Each row is a point on a tangle of strands that fork, close into loops and nearly touch. The rows are in no order.
Points whose rows are less than 36.1 apart are linked; no others are. Some points are linked to none.
z_822: [  4  26  59   6  29  45 -11 -38  -2]
z_723: [-23 -50 -12   5   2 -27  12   1  15]
z_780: [ -4 -39  -7  -3   4  -2 -14  -8  14]
z_27: [ -7 -17  11  12 -12  -2 -12   8  23]
z_885: [-25  -9 -22  -6 -10 -30  33   5 -12]
z_556: [ 20  14   7 -15  20  35 -29 -26  -3]
z_49: [-24 -31   2   6 -10 -24  15   4  14]
z_102: [-24  -5  26   9 -13 -11  18  -6  14]
z_244: [ 15 -19 -30  -9  -5  -1 -20   1   7]
z_434: [ 21  61  37   0  47  47 -14 -30 -31]
z_848: [-36  -6  27   9 -14 -18  31  -4   6]
z_626: [-24  15  18 -10   7   4  34 -32 -15]
z_317: [-18 -67 -16   7   4 -32   7  18  20]
z_722: [ 14 -24 -39  11 -24 -25 -17  46  13]
z_297: [-10  30  48   9   9  21  18 -27 -12]
z_609: [ 34  12 -25  11 -31  -4 -28  41   9]
z_958: [  6   9  41  32 -31   2 -18  25  32]
z_428: [ 14  64  41   6  35  39  10 -25 -38]
z_715: [-20   5  -3 -13  -1  -4  30 -21 -19]
z_795: [ 23 -12  13  10 -15  13 -43  11  29]
z_174: [  5 -16 -66 -13  -9 -31  13  29 -15]
z_699: [ 13  17 -36  -3 -19 -14   2  24  -9]
z_547: [ 11  -1 -19 -28  20  22 -15 -30 -10]
z_874: [-12  -6 -15 -11   1  -8  12 -15  -6]
z_824: [ 16 -17 -62  -5 -13 -26  -4  31  -5]
z_401: [  0 -54  -9   6   1  -9 -18   5  29]
z_42: [ 12  53  31   0  17  27  11 -20 -30]
z_968: [  2  16   9 -10   4  15   4 -19  -8]
z_683: [-13 -14 -51  -6  -9 -40  33  29 -17]
z_953: [ 20  12  20  27 -27   6 -30  29  26]
z_821: [-13   3  44  19 -18  -2   3  -1  19]
z_355: [ 15  35  -6 -27  30  38  -5 -33 -32]
z_223: [  0   9 -38  -8 -16 -21  16  15 -18]
z_218: [ -6  29  57   8  16  28   6 -36  -4]
z_488: [ 19  26  16 -20  32  44 -24 -35  -8]
z_612: [ -6   7  52  28 -22  -1  -6  16  28]
z_420: [-18 -17  -4   8 -16 -26  13  14   8]
z_387: [  5 -40 -35  13 -17 -35  -5  51  18]
z_95: [ 31   6  13  20 -27  12 -44  31  28]
z_419: [-10   8 -53 -12 -12 -34  34  17 -28]
z_813: [ -9 -25 -10  -7   4  -2  -4 -16  10]
z_308: [ 22  46  45   0  48  57 -24 -34 -20]
z_776: [ 15  34  54   3  38  50 -18 -35  -8]
z_816: [  6  38  19  -7  11  25   1 -20 -16]
z_14: [ 15  40  -2  -1 -12   9   4  10 -16]
z_888: [-41   0   9  -2 -10 -26  46  -8  -8]
z_593: [-16 -34 -28  11 -11 -45  23  41   6]
z_600: [-35  -6  -4  -6  -6 -32  46  -1 -12]
z_402: [-22  23  31   1   0   6  26 -26 -10]
z_565: [ 16 -17 -44  -1 -19 -17 -15  33   9]
z_611: [ 19  37  12 -24  40  44 -16 -36 -24]
z_91: [ 18 -18 -36  -6  -8  -6 -24  19   8]
z_548: [ -9 -67 -10   7   1 -23 -14  16  31]
z_301: [  6 -14  10   9 -11   5 -24   5  24]
z_750: [-19 -30 -42   3 -10 -46  36  39  -6]
z_496: [  8  16 -18 -36  27  24  -3 -35 -25]
z_660: [ 12  14  32   5   2  24 -16 -14  11]
z_469: [ 14  -3 -11 -23  15  22 -25 -26   2]
z_658: [ -9 -49 -32  12  -8 -40  11  45  14]

A piece is all that can be reached along the links. How many separate loops has the piece of each point below (a circle has one, a figure eight two, a Y none), and how many tips (points with one link)?
z_848 => loops 0, tips 2
z_317 => loops 0, tips 2
z_683 => loops 1, tips 2
z_556 => loops 1, tips 0

A tip is a point with one link. Name the tips that can be reached along the links from each point below, in the order of the rows.
z_301 => z_27, z_885
z_419 => z_244, z_699
z_780 => z_968, z_420

A fork is a point with three links, a tip a point with one. Leave the first point through the second and follow the links. Name the first fork or tip that comes.
z_953; z_95 => z_27
z_776; z_308 => z_968
z_658; z_387 => z_565
z_565; z_722 => z_683
z_612; z_821 => z_885
z_401; z_548 => z_420

Name the points in between on the shortest way along the links from the first point to the second, in order.
z_958; z_301 => z_953 z_95 z_795
z_469; z_611 => z_556 z_488
z_813; z_317 => z_780 z_401 z_548
z_822; z_968 => z_776 z_308 z_434 z_428 z_42 z_816
z_556; z_496 => z_469 z_547
